Each row is a point on a landscape with many peaks, with its height.
A climber steps from a point to the highest of its 6 nearest points, and stops where none of them is higher. Distance is the straight distance between rows; heights are no part of it.
fifor height 353: 24	28	-21	-15	-13	2	-26	-10	-10	24
vavib height 258: 23	15	12	-4	15	-2	22	-2	17	-39
kiras height 229: 57	34	-4	-9	11	7	5	-9	10	-30
Dig height 336: 10	14	-28	-13	-17	2	-23	-14	-4	32
Vor height 49: -8	-19	33	31	23	3	34	19	0	-15
Kap height 110: 46	31	12	-11	14	-11	32	-1	31	-41
kur height 275: -24	-12	-10	-7	-20	-7	-13	-2	-3	17
fim height 265: -19	-14	15	0	-5	-6	-3	6	-11	-5
lim height 294: 42	45	-14	-25	2	6	-29	-10	-11	7
dagud height 313: 32	22	-4	-2	-3	3	-8	-9	-5	-21
lonu height 553: 18	23	-23	-15	-16	2	-25	-12	-7	28
sisit height 104: 42	32	18	-13	17	-15	38	4	34	-41
ded height 223: -28	-41	37	54	2	2	40	20	-4	-8
Lupan height 301: 28	35	-22	-24	-7	4	-30	-13	-10	25
Bot height 215: 15	8	27	3	28	-7	36	14	21	-30
komap height 259: 14	8	8	-1	9	-1	7	-4	5	-32
fuga height 225: -19	-9	-5	-5	-19	-8	-13	-1	-5	9
venap height 539: -33	-21	-48	-1	-15	11	-22	-17	5	39
Zivo height 245: -26	-40	33	41	4	2	27	21	-14	-2
Kabas height 106: -1	-14	35	29	25	2	43	24	11	-17
zer height 25: -6	-20	37	37	22	1	43	26	8	-16
Sem height 388: -51	-35	-3	1	-10	-1	-7	14	-4	32
Gonop height 413: -56	-40	-47	7	-9	15	-26	-19	1	39
gufuf height 471: -8	-1	-39	-8	-18	4	-21	-15	3	39
Zepo height 283: -29	-30	25	14	-2	-3	5	17	-18	8
lazug height 407: -35	-19	-17	-5	-19	-4	-13	-1	2	26
mobif height 179: 23	19	28	-5	26	-11	40	13	28	-35
Vaz height 319: 20	29	-32	-30	-5	6	-31	-16	-7	38
nofo height 261: -37	-41	25	22	-8	0	8	23	-18	19
tedak height 174: -18	-29	34	37	11	4	28	21	-10	-7
kalat height 333: 3	7	-22	-8	-22	-2	-19	-9	-4	23
Leded height 284: -36	-36	23	15	-5	0	5	19	-18	15
zasi height 205: -9	-7	19	4	6	-2	3	3	-8	-20
leg height 467: -50	-34	-37	1	-11	7	-19	-9	6	36
Natis height 464: -17	-9	-33	-6	-21	2	-19	-11	3	33
tavet height 216: 5	1	24	4	26	-3	26	10	12	-32
Tamod height 454: 2	8	-40	-13	-13	7	-25	-16	-1	43
sibob height 290: -24	-21	23	9	1	-3	3	12	-15	0
mesi height 504: -53	-35	-25	-1	-10	2	-16	0	5	35
gal height 254: 2	1	9	1	0	-2	-1	-1	-5	-22
moger height 150: 36	55	-23	-44	2	3	-40	-23	-11	17
Bopo height 422: -57	-37	-41	4	-9	11	-22	-11	4	38
lin height 173: 3	1	15	2	14	-2	9	1	0	-29
pulet height 191: -8	-14	28	18	20	1	21	15	-5	-16
dela height 149: -5	-12	32	24	25	2	32	18	2	-18
sep height 303: 6	7	-5	-3	-17	-4	-13	-6	-7	-3
Muzif height 340: -15	-4	-18	-6	-25	-5	-17	-5	0	20
rolo height 380: 16	19	-32	-20	-10	4	-28	-14	-5	39
ronu height 252: 6	4	11	0	6	-2	4	-3	-1	-28
mez height 260: -6	-1	-11	-6	-22	-5	-14	-6	-5	11
bon height 291: -1	1	4	-2	-10	-6	-9	-3	-6	-10
bubi height 308: -34	-31	19	7	-7	-4	1	17	-14	16
puv height 297: 12	9	4	1	-2	0	-1	-5	-3	-25
lodu height 288: 36	38	-17	-22	-5	4	-29	-11	-13	14
niled height 196: 29	50	-32	-46	1	3	-38	-26	-6	30
zil height 221: -15	-19	29	17	14	1	16	14	-10	-11
vot height 214: 54	32	1	-9	13	2	15	-8	18	-35
neki height 282: 40	23	1	-4	10	3	11	-7	12	-36
radog height 299: 30	19	0	-1	4	3	1	-8	3	-31
Vinuz height 302: 48	30	-5	-5	6	6	0	-8	4	-28
Pugib height 498: -20	-12	-42	-3	-18	7	-22	-14	4	38
geg height 257: -28	-37	32	29	-1	1	16	19	-18	5
fibom height 155: -16	-29	35	44	13	3	38	21	0	-12
Febuz height 458: 51	37	-8	-12	5	9	-14	-9	-5	-16
Rok height 348: -31	-21	11	0	-9	-6	-6	10	-11	10
vevu height 201: 7	-2	34	16	29	-2	40	22	16	-23
faved height 240: 17	10	19	0	23	-5	25	4	17	-36
Peze height 35: 43	37	26	-14	16	-20	43	8	35	-41
buga height 264: -19	-17	21	6	3	-3	4	11	-14	-8
fefa height 419: -39	-24	-9	-5	-16	-5	-11	6	0	23
sidup height 476: 28	24	-12	-6	-14	1	-19	-8	-9	0
dafab height 217: 30	21	16	-7	20	-9	31	3	26	-40
tilob height 479: -37	-22	-32	-4	-18	1	-19	-9	4	34
Rabi height 281: 34	46	-21	-33	-1	4	-35	-16	-12	22
duven height 243: -9	-5	11	-2	-5	-4	-5	1	-9	-13
Sigi height 314: 15	12	-5	-3	-11	-2	-11	-8	-7	-13
Sofib height 497: -42	-31	-47	2	-12	13	-25	-19	3	39
sir height 278: 22	13	8	-2	13	-1	13	-3	11	-36

Where does a climber stop that starts at each point below?
zer => lonu
Kabas => lonu
gufuf => venap
faved => lonu
Vinuz => lonu

Two climbers start at each pair of points below. Name the first point that both come to, or write never.
duven, sep => sidup
vot, lin => sidup
ronu, neki => sidup
niled, dagud => lonu
